Each row is a point on a tangle of strands that fork and nearly touch. The rows are in no order.
(in the rows, 128 means zero)
Points whose rows are less than 107 apart are linked; no others are. Some points are linked to none.
lat: 82	121	126	167	107	147	91	137	152	77	123	124	126	125	125	102	116	141	120	111	104	122	138	115	103	135	128	141	131	105	144	132	145	112	94	132	112	128
dofo: 141	107	137	164	133	110	128	115	112	136	143	143	117	119	146	107	148	129	157	119	102	132	73	103	100	132	125	125	127	104	57	133	106	123	145	152	114	163
kito: 155	136	126	152	111	105	123	104	135	126	142	124	108	104	144	137	115	134	152	135	130	140	85	113	127	105	163	93	120	155	129	175	117	155	121	126	151	160
guk: 125	120	146	154	113	104	129	126	119	121	132	120	93	130	143	132	104	148	179	151	116	149	82	114	77	132	141	128	108	118	89	156	141	165	118	154	140	130
Rizit: 170	90	152	127	136	127	100	95	140	95	123	161	146	100	145	99	157	122	97	142	116	113	125	139	132	105	147	134	149	120	113	114	107	113	153	124	113	182
lagok: 131	139	81	142	157	134	161	111	120	156	102	114	116	118	85	104	108	108	139	95	109	118	125	88	112	118	137	110	123	146	170	134	154	113	145	138	139	107
mugiv: 97	126	113	109	119	142	125	161	128	125	93	136	118	193	145	136	120	112	99	114	150	113	145	126	150	130	124	123	149	144	125	134	147	164	70	111	156	88
gep: 148	116	183	115	132	124	95	129	138	101	133	163	141	113	170	101	154	149	122	143	121	120	127	137	118	133	128	136	159	117	83	117	110	127	126	133	116	167
difal: 124	111	109	110	119	141	116	159	120	95	140	134	153	147	121	161	116	113	130	125	146	120	151	140	145	121	99	143	100	116	147	135	144	151	91	118	127	94
zumom: 136	113	100	90	142	130	170	123	101	135	138	128	142	149	114	169	141	121	137	135	186	144	130	137	148	150	117	132	105	136	139	145	118	175	125	119	117	112
lop: 95	150	133	107	190	137	122	132	123	161	93	117	73	147	145	107	143	109	132	99	104	141	132	105	107	154	129	120	151	126	114	70	76	94	148	153	139	101
vufis: 173	113	102	150	87	154	135	129	124	120	153	151	152	141	83	165	140	124	94	145	121	123	91	132	142	133	153	85	129	116	155	164	136	158	102	119	82	140
lesis: 160	111	79	178	146	144	148	112	139	138	115	128	179	133	78	108	106	103	113	107	110	94	126	124	127	121	106	118	126	135	179	147	146	105	132	123	112	114
voma: 161	139	111	158	144	110	140	109	125	170	116	109	116	118	94	89	112	124	162	123	106	115	108	101	78	114	138	133	132	149	140	134	131	110	135	118	139	116
timav: 114	135	125	148	85	98	105	164	133	131	129	96	126	109	98	166	87	99	132	130	115	161	171	169	138	118	110	132	104	139	172	88	140	85	100	112	125	98
gebof: 138	125	100	104	111	157	164	125	114	111	148	137	135	126	118	170	138	119	109	166	175	128	148	142	132	149	120	117	119	113	168	148	123	177	156	112	104	127
pavo: 125	124	152	128	124	118	122	118	97	111	131	149	146	120	156	137	108	147	115	125	145	118	137	168	150	124	86	131	99	100	126	134	133	102	133	143	111	145
folud: 135	146	118	74	166	140	165	91	124	130	97	117	116	96	138	120	139	110	124	139	136	127	134	110	128	112	174	95	140	135	142	122	118	121	135	142	146	119
gaz: 89	112	116	179	104	103	136	173	123	148	128	114	127	140	96	171	95	109	138	128	129	179	159	142	130	122	132	137	100	154	142	93	137	94	69	112	146	94
viki: 134	121	121	133	110	125	134	111	100	115	153	154	160	126	129	150	130	146	109	133	139	127	107	145	148	116	117	104	112	113	126	154	117	140	120	138	105	166
kisik: 83	151	137	97	154	153	139	141	139	147	109	90	110	140	132	126	95	129	130	126	129	152	169	147	136	134	128	177	109	112	183	83	138	113	175	119	158	111
dos: 127	137	132	172	116	98	123	118	114	138	135	131	114	103	145	140	102	161	145	117	112	128	91	84	122	104	144	101	112	136	113	153	125	130	140	142	130	161
rogu: 106	140	132	84	142	155	115	153	129	169	142	118	132	129	133	116	112	104	125	99	131	116	122	155	186	141	105	177	121	127	149	134	130	99	185	124	143	127
padav: 101	140	133	152	115	97	97	153	133	135	131	143	118	181	146	148	132	121	130	102	130	123	107	113	139	116	120	124	142	140	77	147	115	134	63	118	125	131
Tumuf: 113	138	140	126	90	121	91	163	124	121	134	147	121	146	139	157	107	141	105	119	142	122	132	135	146	115	105	96	124	141	135	153	140	142	86	126	140	128
sobe: 153	111	151	113	165	121	96	120	135	115	131	149	87	106	151	127	168	125	148	126	109	137	141	78	106	140	142	132	173	146	100	116	65	103	127	132	133	135
demu: 94	141	135	77	182	149	163	145	121	151	100	93	98	148	144	126	90	120	131	120	135	152	125	156	164	122	133	155	107	98	166	112	117	114	174	119	144	115
dup: 147	119	135	123	115	116	104	118	121	143	127	150	176	143	144	130	147	119	131	103	133	131	92	131	135	130	123	125	132	123	73	119	113	138	95	130	114	134
zoni: 56	120	129	166	161	153	105	136	141	129	116	114	140	151	124	83	154	135	123	95	104	117	147	112	128	153	115	189	153	123	110	98	128	107	133	156	128	135
zunin: 122	141	156	111	122	81	113	137	123	118	126	125	89	133	130	120	119	146	168	153	144	156	148	141	104	129	133	128	139	135	101	121	105	109	136	144	127	129
nidi: 143	135	152	136	95	127	102	124	131	135	131	154	164	96	129	104	129	132	104	116	125	99	106	158	139	104	125	120	118	128	106	149	152	116	122	135	107	134
Nazen: 88	149	120	123	138	145	121	153	106	129	106	120	108	178	143	128	136	133	117	114	130	126	132	95	123	140	137	115	144	129	111	135	153	150	98	129	140	92
mone: 127	130	129	90	126	114	143	134	119	125	123	128	122	143	160	111	149	129	173	171	173	144	134	129	109	171	133	130	154	127	70	132	123	158	127	134	124	123
vati: 96	132	129	130	137	139	122	124	128	105	108	114	121	122	112	122	98	136	123	127	121	143	173	115	110	135	136	170	113	129	176	93	129	98	155	122	148	133
zagi: 116	104	115	114	142	147	113	132	117	123	124	137	181	141	129	130	128	128	118	114	131	123	133	131	130	149	112	165	106	108	129	115	152	128	109	137	111	114
Pup: 71	121	142	179	120	105	120	150	148	122	129	89	110	163	107	110	117	164	161	130	81	155	162	140	97	123	134	159	141	132	147	64	108	77	117	136	136	110
pas: 81	164	121	130	114	105	126	148	112	109	119	124	84	154	143	143	122	143	142	150	144	143	138	87	123	143	142	108	152	149	107	147	143	161	118	122	155	113
Faban: 152	145	95	140	147	133	136	102	112	142	101	121	111	115	115	118	131	116	121	114	125	109	112	84	128	98	156	93	135	145	133	162	141	131	132	136	135	125
tib: 167	138	123	116	90	140	143	108	141	126	146	147	168	118	116	158	160	149	75	163	143	155	141	165	142	149	156	137	135	127	148	111	140	154	178	96	71	157
duvob: 129	141	133	167	123	119	119	118	112	110	134	135	104	119	139	113	115	148	140	136	101	135	111	79	99	128	156	130	131	129	93	145	138	153	116	141	137	144
Lised: 91	138	159	150	86	103	97	165	119	136	137	133	87	151	137	145	99	145	124	132	123	125	128	133	121	123	110	113	112	126	97	152	148	110	107	135	133	113
zolik: 138	119	107	174	107	132	131	141	124	146	144	121	135	124	79	121	102	115	145	98	118	108	108	95	136	125	93	128	115	121	132	145	160	133	102	108	119	110
fil: 119	148	129	108	147	132	116	104	114	152	120	118	120	112	132	120	122	129	124	113	126	117	143	119	141	117	129	146	126	147	137	130	134	94	168	138	132	146
voke: 97	118	125	109	138	159	119	192	164	139	120	95	114	166	100	140	93	100	127	106	124	128	159	152	161	139	93	167	112	129	176	105	159	103	126	96	157	63
muzap: 108	151	118	136	141	111	129	144	121	170	116	106	131	165	121	163	119	143	143	94	155	130	121	103	136	103	135	133	116	152	127	128	139	137	67	128	157	101
nik: 75	134	123	171	152	107	132	144	131	148	122	98	103	160	113	116	127	145	178	111	117	168	137	115	112	141	151	133	157	143	129	71	96	94	106	147	136	108
betak: 114	144	145	98	141	101	122	151	137	178	120	98	122	149	146	129	114	114	162	123	147	155	150	179	130	117	115	172	122	150	131	83	109	81	138	135	124	106
Retas: 169	126	110	133	122	128	103	112	150	113	134	147	151	124	128	107	134	104	134	131	106	123	96	125	131	106	170	108	138	129	122	153	112	154	91	120	113	136
Vev: 84	119	136	169	100	130	92	152	166	91	115	116	137	96	105	85	122	138	123	113	83	101	142	149	127	141	91	148	105	99	136	121	152	92	117	113	130	113
Guve: 104	130	151	162	132	115	115	141	148	108	116	102	128	136	94	101	100	157	158	117	86	143	173	131	100	138	124	169	137	120	176	76	132	77	142	114	132	125
pimu: 104	122	113	175	115	94	126	125	125	141	135	104	132	114	111	150	88	124	169	129	117	165	151	122	110	118	122	129	97	153	168	118	126	101	89	133	144	118
suzos: 98	147	133	101	130	104	140	122	116	117	110	109	85	131	152	139	131	132	164	144	159	155	157	120	134	144	156	129	145	149	96	123	94	125	138	149	157	134
Dake: 128	121	115	150	109	154	129	138	132	138	150	138	154	127	79	123	143	109	120	99	139	123	117	118	141	149	96	126	107	135	139	145	158	134	137	124	98	108
dabus: 147	136	128	95	115	124	98	133	112	132	126	144	182	154	148	153	131	114	112	126	138	109	119	154	167	123	124	124	145	132	114	143	121	151	76	133	135	124
Zeru: 142	106	190	149	146	106	133	124	131	137	155	149	65	74	142	111	126	153	163	109	80	134	102	150	82	108	151	117	139	123	105	140	86	98	135	130	123	136
Sevet: 148	119	106	107	133	133	144	103	138	138	138	134	172	97	130	144	114	119	141	140	160	114	136	145	130	119	115	144	95	120	166	155	147	113	144	136	104	128
Mir: 145	102	154	115	124	105	150	112	109	117	146	128	132	109	178	106	153	139	173	183	144	149	115	124	94	148	141	138	147	124	75	124	136	147	142	140	110	142
Ril: 156	96	95	199	121	132	129	112	133	116	135	135	161	103	81	117	110	107	114	140	99	124	108	136	111	124	97	118	105	118	166	142	147	108	134	127	85	132
batuf: 154	87	157	159	118	127	126	108	123	110	152	150	100	92	155	104	145	141	98	144	99	114	96	107	117	113	151	96	138	131	102	162	152	145	161	139	110	173
danov: 173	133	93	147	139	126	172	108	126	167	118	118	138	134	88	91	113	107	173	121	123	129	111	127	104	146	98	137	119	142	143	149	135	110	139	108	123	112
diril: 132	148	110	128	101	153	146	113	97	143	165	136	155	143	140	142	142	130	79	134	143	92	106	104	158	150	117	107	150	146	104	150	138	161	163	136	104	164
bip: 126	149	107	103	151	112	126	139	134	141	112	113	144	139	104	122	118	107	156	111	131	140	141	148	134	115	144	150	117	140	146	104	125	119	78	117	137	84
zase: 105	139	159	114	119	126	116	129	106	98	129	122	96	127	152	129	112	152	120	142	127	115	172	97	117	130	129	137	127	148	103	129	167	139	150	147	141	120
favuf: 161	113	95	110	159	159	181	111	143	141	118	137	141	132	94	112	184	101	59	145	128	129	128	157	145	131	176	87	158	129	149	131	113	153	175	125	85	124
Fekiv: 137	152	138	91	115	116	119	107	116	163	122	132	143	145	169	140	141	133	147	123	148	116	109	110	123	113	127	130	130	147	78	137	121	118	105	148	130	131
rodi: 164	133	113	99	124	143	148	141	111	136	149	152	170	159	126	177	145	118	112	126	156	94	109	130	164	115	118	112	158	138	139	158	110	176	88	119	138	139
Vadon: 128	134	110	128	132	164	131	108	131	105	128	147	142	132	95	85	172	129	77	130	108	111	137	131	154	142	143	122	147	125	144	118	128	151	172	113	117	126
kore: 128	159	140	71	157	137	149	117	130	133	99	139	93	113	155	97	153	111	112	121	126	125	136	102	110	138	168	107	164	131	121	115	131	151	139	131	147	126
Zupo: 141	128	142	108	143	88	110	135	133	149	136	135	112	133	152	120	141	141	184	147	138	149	105	123	95	124	123	128	150	127	56	114	88	101	123	140	117	125
tiru: 89	101	111	111	154	185	119	202	168	155	127	87	145	133	102	132	106	98	114	93	97	111	149	159	160	143	77	171	110	102	191	116	149	127	136	107	171	78
bebu: 118	128	133	139	134	98	148	105	109	162	133	91	117	102	137	132	117	154	163	122	129	157	141	100	95	113	156	159	129	168	123	101	122	90	133	158	144	141
tezo: 158	118	113	107	144	158	154	110	124	105	107	154	129	137	110	96	174	98	78	140	105	110	138	117	131	131	171	87	164	120	138	119	125	160	163	136	119	129
puna: 138	125	137	120	155	114	166	103	107	120	152	133	123	102	190	132	158	126	140	150	156	123	125	82	117	165	131	130	184	143	67	106	118	175	151	161	130	168
selu: 124	102	170	151	127	141	115	124	124	89	153	154	107	100	113	97	124	152	123	137	98	135	138	114	73	141	114	150	126	121	134	113	167	118	159	126	119	132
toler: 88	120	142	148	115	82	106	167	123	148	127	146	147	156	128	138	109	135	140	107	113	118	123	165	126	114	89	154	99	120	96	120	154	82	126	151	114	102
faveg: 176	108	142	120	107	125	153	102	148	106	145	142	143	118	122	133	165	145	80	165	132	137	138	166	142	135	153	104	159	121	140	134	108	144	175	101	78	182
bubav: 80	142	111	192	134	100	128	148	127	143	114	105	109	167	104	129	117	138	179	90	109	143	116	92	108	116	143	136	134	141	100	117	119	119	83	145	142	110
Fenan: 63	133	127	130	118	131	81	168	161	118	106	100	131	152	134	130	109	141	106	106	118	115	161	143	168	135	122	187	108	124	132	94	150	101	138	125	144	127
fis: 156	87	180	146	153	99	119	124	144	135	155	143	53	110	139	125	131	145	167	106	66	131	82	92	90	96	157	126	157	130	80	146	104	114	130	131	120	159
Besad: 98	132	131	92	161	171	136	153	121	150	119	111	115	176	156	113	101	106	130	115	131	126	116	157	164	152	113	162	116	112	141	126	138	127	175	115	153	107
ranu: 101	130	128	152	140	149	99	118	144	109	124	139	126	125	114	74	134	150	119	99	107	109	137	111	123	135	134	158	145	129	122	124	146	107	129	135	130	135
Famoz: 93	131	132	135	107	130	94	178	149	117	100	126	132	177	137	169	110	136	112	116	140	120	147	116	145	115	110	109	128	148	127	125	160	137	65	115	135	91
dar: 117	169	140	77	123	137	157	113	122	115	103	97	122	123	154	155	127	139	123	154	174	150	172	131	148	132	145	124	118	126	155	124	122	151	129	118	159	121
mon: 113	153	131	105	119	95	120	112	122	124	112	109	102	151	173	155	131	129	150	157	158	162	127	142	139	137	150	100	159	142	89	141	86	152	99	135	163	154
kezo: 173	122	134	134	110	125	112	112	144	109	135	149	120	116	159	111	114	127	152	150	113	128	104	129	120	110	162	100	143	122	118	160	108	175	101	139	138	180
Ralog: 146	125	140	81	155	135	150	93	138	137	128	104	133	81	143	115	137	148	166	150	158	135	143	129	116	119	135	146	123	146	113	122	115	103	130	140	122	136
Pufoz: 150	115	90	122	172	175	176	117	137	161	122	131	135	157	79	136	161	88	66	119	112	118	129	158	162	122	160	113	130	119	168	125	113	125	200	136	86	133
nef: 121	114	158	123	136	114	93	132	129	133	139	146	129	130	153	112	149	142	142	130	133	125	114	135	111	152	115	151	145	118	70	105	90	101	143	146	110	132
zipe: 73	150	108	86	175	107	157	138	109	132	94	122	101	186	155	160	124	120	143	143	154	131	150	122	142	143	124	150	125	154	89	140	129	138	128	128	146	110
poka: 158	107	92	129	151	131	163	131	103	144	144	121	145	146	89	155	144	116	147	69	147	127	110	115	160	99	91	116	104	138	145	143	116	145	98	128	137	100
tozez: 80	136	126	115	185	133	114	149	133	146	110	113	108	169	128	95	146	131	137	109	99	127	145	114	114	149	120	174	159	131	120	83	111	89	145	151	133	107
Kege: 159	115	143	132	92	135	124	127	136	101	150	162	180	92	121	172	126	125	77	137	126	99	123	174	135	101	112	87	112	89	150	148	132	122	122	122	107	126
Von: 133	144	123	120	128	131	161	104	88	138	160	132	136	115	157	129	149	110	120	141	156	122	110	93	132	164	119	124	147	142	87	133	151	153	162	148	115	167
bap: 97	142	122	91	138	121	131	133	104	160	117	123	122	164	181	152	136	126	131	129	177	115	131	117	145	133	123	147	143	137	88	142	134	134	134	147	136	139
ralon: 159	124	158	125	106	148	136	113	151	128	141	153	158	100	132	109	172	147	85	164	139	137	123	152	116	148	130	144	129	135	130	123	163	134	168	101	99	151
tipap: 174	93	154	95	155	122	132	101	154	105	128	142	77	81	140	101	158	115	134	151	121	128	140	98	115	139	161	119	177	141	106	139	91	117	133	107	127	164
Fum: 155	89	121	184	133	109	123	99	128	155	129	135	125	117	126	107	147	116	108	109	95	112	72	81	113	101	123	115	127	101	77	126	122	117	165	134	95	179
torov: 120	152	141	107	119	102	96	141	133	131	129	105	135	120	119	131	111	118	137	127	120	158	162	173	160	120	126	156	106	130	140	98	130	99	86	111	123	100
niru: 85	150	153	182	104	92	94	181	135	127	124	129	94	141	141	139	89	155	137	119	98	140	111	156	124	107	139	98	109	109	98	116	146	105	97	125	125	117
biga: 70	139	132	123	134	117	99	158	128	141	119	135	128	166	152	144	110	123	127	109	133	111	139	154	161	132	110	169	114	134	121	110	147	83	139	145	132	116
lod: 129	151	144	111	129	125	136	106	139	125	116	97	106	86	119	135	97	147	138	147	154	144	162	142	96	130	135	154	101	140	170	109	141	97	145	113	127	125
bopet: 100	150	141	151	77	123	76	142	144	66	102	136	128	131	132	129	107	161	96	131	117	127	157	133	144	119	113	119	105	89	128	102	121	124	108	108	133	146
ros: 165	91	170	138	150	108	111	120	146	142	142	135	78	95	157	141	149	134	174	139	96	143	96	90	81	130	145	119	156	123	76	124	61	105	122	139	127	147
mep: 159	100	129	160	125	135	125	95	121	132	142	138	130	116	138	112	141	124	101	116	122	100	102	95	144	108	135	110	134	143	85	145	138	111	176	147	107	174
sobap: 150	124	88	140	139	173	150	112	134	116	126	131	143	130	68	131	128	96	97	124	119	99	136	111	134	116	131	109	124	122	183	157	154	129	144	124	98	112
Deser: 139	120	120	146	130	100	140	98	117	133	140	121	126	122	169	137	152	129	155	143	135	140	70	82	100	135	147	127	131	123	71	143	101	164	129	151	135	169
disig: 167	138	120	102	95	155	148	105	131	86	125	119	147	135	123	142	136	136	101	180	151	115	154	132	142	139	130	133	124	98	171	126	101	163	161	102	107	137
fop: 146	159	112	116	114	138	139	130	121	130	127	142	115	132	128	124	129	120	109	128	149	108	117	104	139	127	134	93	154	141	141	166	128	155	115	122	148	129
Lano: 139	133	102	139	124	117	126	108	106	147	123	109	151	117	122	159	106	130	160	109	151	133	104	100	121	105	139	125	111	138	111	146	136	140	84	135	160	128
Dupir: 171	113	155	155	84	144	109	112	155	90	125	165	144	96	117	109	176	149	64	148	108	118	122	198	127	133	118	110	120	103	141	131	133	127	169	89	123	158
gom: 114	149	147	85	113	128	153	105	143	120	123	95	121	97	160	141	127	157	151	172	174	147	171	139	106	138	129	138	109	132	129	133	133	123	139	128	137	141
sovo: 89	111	155	123	112	129	107	147	125	96	138	126	112	140	135	101	126	164	130	143	113	117	156	109	87	142	117	169	145	135	125	113	159	113	162	139	139	114
vedid: 159	136	147	94	111	130	133	106	142	123	136	144	156	81	156	93	144	148	123	163	140	119	124	157	101	124	126	124	121	118	119	139	127	126	144	110	115	141
mabu: 100	133	115	116	132	146	114	147	130	161	145	114	141	131	106	149	78	115	133	82	127	114	131	146	178	119	92	173	116	134	180	132	151	108	151	125	148	124
Suto: 170	140	95	138	112	150	149	104	109	123	142	141	133	129	106	135	137	109	129	153	137	118	106	91	145	138	156	85	143	131	131	155	128	197	126	122	134	130
tulen: 138	129	107	152	93	154	117	125	122	139	157	147	140	127	104	127	143	129	93	112	123	110	101	92	147	142	112	122	134	141	109	163	159	149	135	124	118	148
libup: 100	141	109	168	116	106	119	149	124	165	119	99	117	144	93	114	100	129	165	90	106	123	114	97	125	119	105	150	120	132	132	112	144	112	99	130	125	113
lefed: 163	123	93	111	145	160	161	116	114	166	147	125	159	124	93	151	112	108	139	120	148	134	117	137	134	135	97	145	92	128	177	138	146	138	136	121	123	103
Sare: 105	118	133	142	118	126	116	150	125	142	142	113	141	111	106	163	65	122	128	97	128	126	153	165	144	123	55	146	92	121	175	134	145	103	135	133	126	126
dule: 151	104	101	88	165	151	176	148	99	157	141	131	133	164	106	142	148	108	133	91	170	138	110	138	160	132	92	123	97	117	133	133	112	167	118	136	130	95
Soru: 168	141	97	126	86	147	136	121	112	107	160	154	146	132	106	143	139	125	113	179	139	118	121	136	148	144	143	83	159	125	152	165	116	178	113	117	107	159
det: 152	140	138	82	138	112	138	120	114	117	114	123	118	149	178	117	132	117	159	163	154	142	138	132	115	166	142	112	172	137	100	119	101	178	110	134	159	152
nimeg: 117	92	92	135	137	169	120	160	140	137	125	121	194	140	94	124	130	113	105	88	114	106	132	135	157	133	95	154	110	110	168	109	159	132	104	133	111	98
Tof: 123	128	124	158	135	93	116	110	131	120	120	119	128	96	115	123	105	161	158	127	115	159	141	113	105	105	159	147	115	151	148	115	128	83	109	144	143	135
mipid: 161	121	83	127	158	146	177	113	103	166	136	136	162	137	94	108	137	113	140	125	143	135	109	112	116	150	115	142	113	133	141	124	132	150	153	116	102	122
nikek: 135	117	166	169	108	139	121	136	130	94	144	157	109	105	146	100	128	156	110	135	88	113	112	132	97	135	133	115	120	112	119	139	161	137	153	126	128	143
koni: 77	157	125	101	174	101	142	124	110	115	105	106	83	170	168	150	130	121	133	126	151	139	164	117	140	148	152	132	132	123	123	99	99	147	140	141	154	127
tar: 119	129	141	156	69	134	90	119	143	58	132	147	117	119	120	143	107	129	105	153	127	116	142	128	129	144	112	100	123	100	152	133	126	142	132	107	117	137
pilu: 164	124	109	124	113	147	101	106	140	88	134	140	158	115	123	123	138	116	111	157	134	123	141	114	111	115	161	105	122	123	156	144	134	138	111	117	117	124
tige: 123	116	89	129	156	179	156	138	140	144	112	128	138	119	72	129	130	85	77	91	98	83	131	121	158	116	113	119	119	132	185	150	153	121	151	133	143	96
notin: 135	155	119	63	150	137	161	109	121	145	101	111	119	106	132	122	137	120	135	135	163	139	141	156	147	128	146	120	116	135	155	150	120	137	121	131	154	96
lunez: 132	150	147	75	192	127	143	115	138	152	88	121	93	113	148	103	169	117	137	124	114	132	140	92	109	144	146	114	152	136	112	80	91	108	142	147	126	114
fev: 156	131	109	130	146	127	147	109	99	137	138	139	140	126	146	121	165	119	137	145	128	145	93	88	86	142	168	114	140	135	80	116	128	175	132	132	129	142
fiv: 144	155	128	104	147	100	121	127	135	166	119	107	156	123	106	117	113	117	177	123	119	157	139	145	110	118	135	165	121	153	143	97	112	81	123	129	134	110
Nif: 163	102	170	104	145	106	152	95	125	100	158	125	92	91	157	112	157	124	174	162	128	138	122	104	92	147	140	126	165	136	84	135	106	142	125	136	126	157
vivu: 121	129	153	155	104	92	127	126	115	122	136	130	123	110	142	148	92	138	171	135	139	167	95	142	102	120	115	112	80	113	109	146	124	126	111	144	130	115
ropim: 71	148	136	175	82	112	91	165	153	104	123	127	86	164	146	135	115	150	127	130	119	152	148	148	152	115	142	123	131	135	116	95	140	104	88	116	134	124
Mika: 144	122	159	112	145	95	141	95	133	154	129	102	126	90	138	122	125	156	177	145	124	138	127	119	78	119	125	131	123	159	105	118	126	77	134	145	129	137
ridol: 149	115	90	113	178	185	174	134	142	174	142	131	152	144	78	127	162	75	88	109	100	114	101	178	180	130	119	136	125	118	181	140	119	133	185	121	118	117
fubup: 101	86	100	111	149	204	143	197	162	129	129	109	169	142	87	143	138	111	90	85	125	118	132	144	161	147	85	160	111	99	189	111	143	157	113	120	137	89
megu: 127	140	98	87	151	155	168	91	106	118	126	138	127	114	120	131	134	108	111	141	156	109	135	122	131	141	144	128	115	110	171	132	136	158	168	132	114	127
tik: 135	130	166	132	124	99	113	117	132	128	139	148	104	70	160	111	132	144	146	132	120	140	106	147	119	113	149	119	136	134	108	132	83	105	117	124	129	143
subu: 162	102	89	138	128	129	163	109	103	144	135	123	163	138	86	159	131	122	130	110	157	129	93	90	125	110	116	123	98	124	127	150	127	155	90	126	129	122
Dunag: 100	133	164	126	109	99	128	132	114	93	139	145	97	158	173	133	124	163	123	156	140	122	148	125	132	149	121	125	145	133	77	117	141	134	150	131	136	150
seme: 104	146	128	154	112	83	99	156	122	148	131	98	123	163	140	171	129	138	135	110	134	155	113	134	142	108	138	137	131	163	91	133	122	118	53	114	151	116
vume: 96	139	124	122	152	129	128	185	135	164	115	93	94	164	103	150	94	96	140	91	135	160	167	154	168	125	124	135	110	154	170	106	137	109	110	113	137	77
vetif: 185	101	158	108	97	145	124	103	155	93	132	163	144	102	148	103	162	142	69	160	110	107	134	167	143	124	134	103	155	127	124	121	123	137	148	108	123	179
kisi: 165	124	80	125	169	136	165	98	114	163	114	128	142	122	106	106	148	92	157	112	147	124	95	93	115	136	144	108	123	122	103	134	109	153	129	120	122	113
gumug: 148	150	112	115	133	136	138	116	113	142	149	128	142	151	124	155	132	122	120	103	150	97	97	90	161	101	134	91	154	151	115	165	104	170	87	129	153	129
vep: 102	146	141	121	90	150	74	151	155	103	107	121	145	120	140	128	138	140	80	109	121	109	160	140	158	125	123	148	114	99	140	107	143	109	122	121	144	125
vudi: 138	145	168	120	109	99	135	123	135	105	113	137	134	99	174	143	111	164	120	145	144	128	139	176	140	106	116	104	101	97	117	121	112	106	131	117	138	138
zubo: 136	118	108	140	104	137	105	145	129	81	134	143	152	129	114	149	116	129	130	147	134	135	137	128	125	125	134	101	119	104	157	145	110	160	70	107	129	106
Kago: 96	140	166	141	99	83	95	150	135	112	120	135	86	174	163	120	121	159	122	146	130	136	144	138	136	111	141	116	161	145	102	109	129	126	114	124	150	147
pubu: 150	117	125	172	120	109	117	102	144	94	123	125	137	82	97	117	116	117	109	123	97	123	119	168	116	104	108	117	98	96	167	129	142	98	134	106	105	117
nelub: 142	153	128	118	70	149	109	117	122	80	129	123	118	125	114	143	120	124	97	166	150	106	157	115	131	141	104	119	142	108	181	137	113	167	138	96	127	138
Suvom: 152	97	91	121	163	183	165	172	150	171	153	122	148	126	72	148	140	79	91	101	99	91	114	151	147	114	100	129	96	120	188	141	139	136	173	118	129	89
poma: 154	116	131	160	95	150	100	106	171	83	133	155	136	84	112	105	149	113	85	142	98	132	132	173	108	106	103	113	107	105	165	146	152	109	154	104	113	130
miri: 151	123	127	106	147	148	139	105	124	128	104	141	142	131	152	101	149	125	121	144	132	124	129	98	104	135	165	105	166	131	107	123	138	174	114	136	142	133
sosi: 132	124	131	146	102	106	133	123	103	95	135	141	134	104	128	163	109	142	136	135	155	142	105	155	138	120	112	92	81	109	136	168	118	144	107	144	128	134
bifu: 156	127	167	109	100	123	139	117	137	121	124	147	139	100	191	112	118	153	121	166	140	123	135	181	111	119	129	88	139	106	117	138	110	137	113	138	129	169
Rupu: 87	119	161	152	111	107	90	155	133	112	133	146	148	120	112	99	112	155	129	117	100	115	138	168	111	132	88	135	109	103	119	114	149	86	139	142	134	107

A fork is a point with three links, a tip a point with one. Leave the first point through the second and follow the links. Name the first fork or tip that comes.
Ril / lesis -> Vadon
vedid / bifu -> vume
gebof / disig -> kore
sosi / viki -> vetif
dofo / Fum -> pas
tozez / zoni -> gebof

Follow the links from the first point to the second, and from the first to the third. Name the last point that the two ways share.
ridol / kito / Mir -> vetif
tige / Fekiv / tipap -> suzos
Vev / pas / Ralog -> kore
Nazen / toler / gom -> kore
sovo / demu / gaz -> gom
